Each row is a point on a tangle of strands that fork and nearly touch. The rows are in no order.
Two points are linked if the straight distance between their rows is under 37. Some points are linked to none.
Q787: 6,5,-3,-14,8,-8,4,-3,-12,-12,4,-5,-10,-7,5,3,-11,-7,2,-16
Q615: 9,6,6,13,-25,-12,-5,2,-1,-13,10,6,5,18,-25,9,2,3,-15,-3
Q352: -3,-8,8,0,5,17,0,12,12,-1,-10,2,7,3,11,-10,-7,-7,8,18
Q934: 2,3,-7,3,-2,-6,8,-2,-13,4,12,6,0,6,2,-13,4,25,16,-4
Q819: 0,-1,-2,8,4,-12,18,8,-12,0,-4,-3,0,-4,22,-9,-5,-5,-2,-9
Q64: -5,-10,27,0,-14,-1,0,-24,7,-2,-6,-9,-5,7,-26,15,-14,-9,-13,-4
Q190: 0,11,-6,-10,13,-13,0,0,0,-5,6,-11,5,0,-6,-5,1,-1,6,14
Q690: 17,16,-13,-11,-14,-14,1,-13,-17,-5,20,6,2,7,-20,12,14,10,-14,10
Q317: 0,6,13,0,8,6,-13,-14,4,10,3,-18,-8,6,-5,12,-7,15,-8,7
Q535: -6,9,-3,10,-5,-18,-4,-7,-17,-18,10,10,-11,-4,-6,-5,5,2,0,-8
Q480: 4,6,3,1,9,-6,12,-6,-9,-2,3,-6,-3,-3,-1,-1,-8,21,16,-6
Q48: 3,-6,7,1,-25,1,-14,4,12,-1,-19,8,10,7,-21,24,4,0,-18,16
Q962: 4,-6,7,0,6,31,5,7,28,4,5,-2,1,-14,21,16,1,-24,12,2
Q311: 5,2,12,-4,0,4,-15,-4,10,9,-10,-19,6,-1,-9,16,-2,8,-11,19
Q478: -5,1,0,10,2,3,2,-10,12,9,-4,-17,-1,14,-3,11,0,27,-7,15
Q240: 4,-3,27,-7,2,11,-2,-1,-8,10,3,-12,-7,-7,-9,0,-7,-1,10,1
Q696: -8,-7,-2,-13,2,19,-4,12,22,-1,-15,2,3,1,-1,2,0,4,2,26
Q443: 4,7,-11,4,-15,-9,-4,-1,-22,-18,9,24,-14,-14,-7,-10,16,-1,2,-12
Q270: 13,9,-11,-5,11,-7,7,-10,-16,-12,-4,11,0,-18,30,-13,2,-2,-1,-21
Q516: -3,-1,-9,3,17,2,24,2,3,9,-4,-5,-1,-2,26,-3,-7,-13,-2,-8
Q721: 7,-7,-15,-5,-14,-2,-9,13,-3,10,4,-11,9,18,7,5,2,24,-4,-3
Q731: 0,-2,7,-14,-2,4,-16,5,-7,9,-6,-8,7,4,-10,9,1,-2,-7,14
Q761: -6,-3,-6,6,2,-11,-11,3,-11,11,9,-5,9,-6,12,-7,2,7,6,6
Q974: 0,-6,1,7,17,15,23,-1,21,10,8,-11,1,-6,29,-6,-1,-13,7,2
Q324: -9,-5,-1,16,-5,5,-8,18,13,2,-14,2,7,-2,11,4,-6,15,2,3
Q821: -3,-12,8,-17,-20,-12,6,-14,-15,-3,-3,0,-4,7,-26,0,0,-10,-10,-14
Q44: -13,-17,10,5,-12,1,-5,2,4,-8,-10,13,9,2,-20,7,-7,-9,8,1
Q990: 9,17,-17,-16,-7,-12,2,-8,-19,-5,2,-2,-9,-5,-8,4,19,11,-14,5
Q94: -14,2,1,-4,-4,-14,-4,-17,-13,-14,3,3,-16,-8,-15,0,-1,-15,-9,-10
Q285: 3,-4,0,-11,-1,0,-16,19,-2,4,-10,-1,10,-2,-3,0,-4,-12,5,0
Q608: 6,2,7,-8,18,22,5,-2,7,18,8,1,-7,-14,11,-3,-2,-15,15,-14
Q364: 3,4,-1,6,2,-11,4,-4,-7,-15,-8,22,-1,4,4,-18,-4,-15,1,-26
Q186: -2,-1,-16,15,-1,-5,-12,10,-6,-4,17,26,13,6,0,-7,3,-12,7,1
Q905: -9,-8,14,7,-2,25,6,3,28,-6,-3,-4,-15,-1,-5,20,-4,-19,4,-13
Q241: 2,2,1,5,20,15,17,-5,6,10,-9,14,8,2,22,-12,-7,-11,0,-9
Q748: -11,-2,9,5,6,5,4,-4,-6,1,2,2,-12,1,-1,-8,-8,-15,1,-5
Q925: -13,-16,5,-7,-17,-2,5,-4,-7,-2,-7,5,-5,12,-14,1,-7,-24,-11,-16
Q479: 10,13,-20,-7,-5,-14,-5,4,-7,4,11,-8,-5,8,3,-7,18,17,-14,3
Q195: 2,1,-4,12,0,-17,-1,16,-6,-7,2,4,17,-7,-1,4,-7,-3,9,-2
Q579: 0,11,-16,8,-3,-12,-3,-2,-12,-9,16,13,-4,5,-16,8,3,14,1,-14
Q641: -6,-3,19,19,6,21,12,1,15,1,4,-11,-13,-7,8,13,-8,-8,9,-5
Q944: -1,0,-13,5,3,0,-18,12,0,-10,10,8,10,16,10,-4,-3,2,6,3
Q585: -4,-11,12,0,-1,13,-12,4,25,8,-8,-17,1,-16,5,16,-1,13,-8,24
Q71: -1,-5,7,0,-12,12,-4,5,14,6,-26,5,-2,2,-8,27,3,8,-16,21
Q656: -1,-4,0,-5,15,10,4,4,14,17,1,-18,-4,-5,5,-7,1,4,8,2
Q604: 7,8,-3,-10,11,9,-1,-11,-17,-6,-5,19,-14,-24,18,-20,10,-4,-1,-16
Q264: -6,-5,-3,17,16,11,-6,6,19,6,-13,7,10,-7,24,-2,-10,3,6,-5
Q739: 10,6,-1,9,-20,-9,-2,18,-6,-14,15,7,7,17,-9,-4,5,3,-4,6
Q293: 6,3,-15,-7,-5,2,-5,-8,-27,-12,3,17,-11,-19,12,-11,13,8,5,-7
Q566: -6,-5,-6,11,16,-1,-7,1,4,16,0,-2,9,-9,24,-11,-2,0,7,-5
Q537: 3,-4,-15,7,-8,-13,-9,9,4,7,17,-9,17,2,5,-10,11,15,6,13
Q332: -1,-10,5,10,-2,-9,-1,7,-3,-8,-8,19,24,-3,-4,1,-8,-17,11,-5
Q815: -2,12,-14,-13,6,-9,-1,-9,-5,-4,10,-13,-16,1,5,-20,16,19,-8,8
Q533: 6,-6,-6,3,-6,-6,-2,15,4,6,1,-19,-2,12,15,-13,2,20,-4,-4
Q212: 1,-3,-4,-9,10,9,-10,3,1,-2,6,-3,-1,12,15,-6,-12,3,9,-3
Q101: -5,0,12,12,-20,-15,-2,5,-5,-5,-5,2,-1,9,-26,1,2,-1,-6,-4
Q163: -4,7,-14,17,10,-8,-9,12,-2,13,-5,15,10,-1,12,-7,4,-2,2,-12
Q143: -11,-14,3,12,-2,10,3,8,10,-1,-15,10,5,-5,1,15,-13,-5,9,1
Q847: -5,1,4,6,16,10,5,3,3,1,-9,11,7,1,5,-12,-6,-16,11,4
Q809: 10,3,-7,5,-14,-4,-1,20,-8,-4,7,18,0,16,-9,-6,6,-1,1,-15
Q464: -6,-8,-2,7,10,19,8,7,36,3,-5,-7,1,-12,26,5,1,-9,1,11
Q385: 10,4,-11,-13,-2,-8,7,9,-15,-2,1,17,1,6,-3,-12,3,-3,8,-10
Q668: -1,-9,-15,-12,-2,12,-7,10,23,6,-15,-7,5,14,2,6,2,18,-1,17
Q510: -5,-8,10,-5,-12,3,-14,2,12,-14,-13,7,11,0,-23,18,-1,-1,0,22
Q762: 8,2,-24,8,-7,-21,-3,8,-1,2,22,1,8,-4,13,-18,15,18,5,-3
Q442: -4,-3,7,-6,4,22,6,0,19,7,-10,-8,-5,3,-8,15,-4,5,3,12
Q441: 4,3,19,2,-3,6,3,-21,12,10,-16,-6,-3,5,-26,21,0,-12,-18,5
Q534: -3,7,9,-10,9,-7,-2,-13,-3,-8,6,-16,-1,-6,-16,7,-7,-14,-2,11
Q902: 1,1,7,9,6,-8,10,6,-2,2,-5,-8,9,-9,-10,7,-9,9,15,0
Q178: 4,3,1,-14,9,0,9,-10,3,2,8,-22,-14,3,12,-24,6,12,-1,6
Q228: -8,1,3,-3,1,-8,1,-16,-11,-17,-1,16,-11,-9,-5,-19,-2,-21,-2,-21
Q231: 11,2,-21,-9,9,-18,0,1,-5,4,7,1,7,-16,15,-23,14,15,12,-7
Q808: -5,3,4,1,12,22,5,10,32,-3,-11,-9,-12,-7,-4,18,-3,-2,2,-1
Q4: 0,9,1,-3,19,0,5,-13,-5,8,10,-4,-11,-28,19,-16,2,0,8,-5
Q419: 7,6,-8,9,3,-9,-4,-6,-18,-1,13,24,8,-6,10,-11,2,14,16,-13
Q108: -14,-10,24,4,-5,17,-4,-10,17,-5,-6,-5,-13,0,-18,17,-10,-7,-4,-4
Q268: 5,11,16,6,-5,-6,-3,-16,-4,4,-12,-10,-4,14,-16,11,1,-3,-21,10
Q233: -8,5,-2,12,-3,-4,-5,7,7,1,-1,1,11,7,-19,12,4,10,2,16
Q536: 10,11,-15,-10,14,-9,10,2,-10,-3,-4,14,4,-8,13,-17,6,-1,6,-9
Q53: -2,-3,3,2,-25,-19,8,-8,-18,-5,4,12,-4,3,-27,-4,9,-3,-7,-8
Q438: -1,-1,-4,8,-16,-21,11,2,-13,-14,3,25,5,2,-5,-18,6,-20,1,-13
Q634: 12,7,4,-16,-9,-10,-12,5,-17,-10,2,-5,-6,9,-9,-4,5,0,-10,-2
Q623: -8,5,1,-5,2,3,9,-6,-13,2,2,0,-13,12,-10,-6,3,-1,-6,5
Q587: -3,-2,21,3,2,20,1,-4,5,9,15,-21,-14,-6,5,13,-4,-6,1,1
Q613: 8,3,2,3,18,9,0,-6,4,3,-5,26,22,8,22,-13,-8,0,2,-13
Q43: -8,4,-13,-11,1,-6,6,-15,-18,-5,-3,10,-21,-15,-12,1,9,-8,-3,-11
Q903: 2,-5,9,-10,11,25,1,8,17,10,5,-8,-2,-13,-2,13,-6,-17,18,-3
Q886: -19,-21,7,-6,-6,8,5,-10,6,-6,1,0,-3,5,-9,11,-16,-30,-1,-10
Q672: -4,8,5,1,-5,-15,-8,-14,-9,-8,4,-6,4,4,-16,14,-1,-5,-15,10
Q845: 3,6,-2,4,-7,-4,5,-11,-4,3,4,-8,3,25,-2,7,1,18,-13,17
Q578: -6,-14,-12,4,-7,1,-10,11,4,5,0,-9,14,5,12,12,-8,19,5,5
Q30: 3,1,1,-17,5,5,24,-9,-6,7,10,-20,-16,-5,10,-3,5,4,-5,8
Q237: 8,-5,0,-5,8,7,-12,2,-8,2,-2,14,8,3,21,-9,-12,-6,7,-19
Q876: 7,2,-6,2,-12,-19,0,14,-13,3,2,-8,14,0,-8,11,5,6,-3,3
Q963: 8,10,14,-6,4,4,3,-4,0,14,-7,-21,-12,6,-7,-1,7,-5,-20,13
Q153: -4,-11,1,3,3,3,-2,11,26,1,-9,-22,6,-9,12,-6,1,11,0,22
Q779: 0,4,-6,-8,2,-1,20,-11,-8,10,4,-13,-8,14,1,1,4,14,-8,6

A fork is a point with three links. Follow the links from the first point to the second and name the forks in between, in order.
Q819 / Q534 | Q516 Q241 Q847 Q696 Q905 Q268
Q903 / Q815 | Q516 Q241 Q847 Q779
Q163 / Q101 | Q566 Q536
Q696 / Q990 | Q847 Q779

Follow the links from the first point to the second, and from the first to the third. Name the last point that the two ways share.
Q668 / Q285 / Q690 | Q779
Q186 / Q608 / Q108 | Q241
Q821 / Q761 / Q579 | Q536
Q479 / Q285 / Q963 | Q779
Q385 / Q48 / Q480 | Q44
Q902 / Q615 / Q604 | Q536
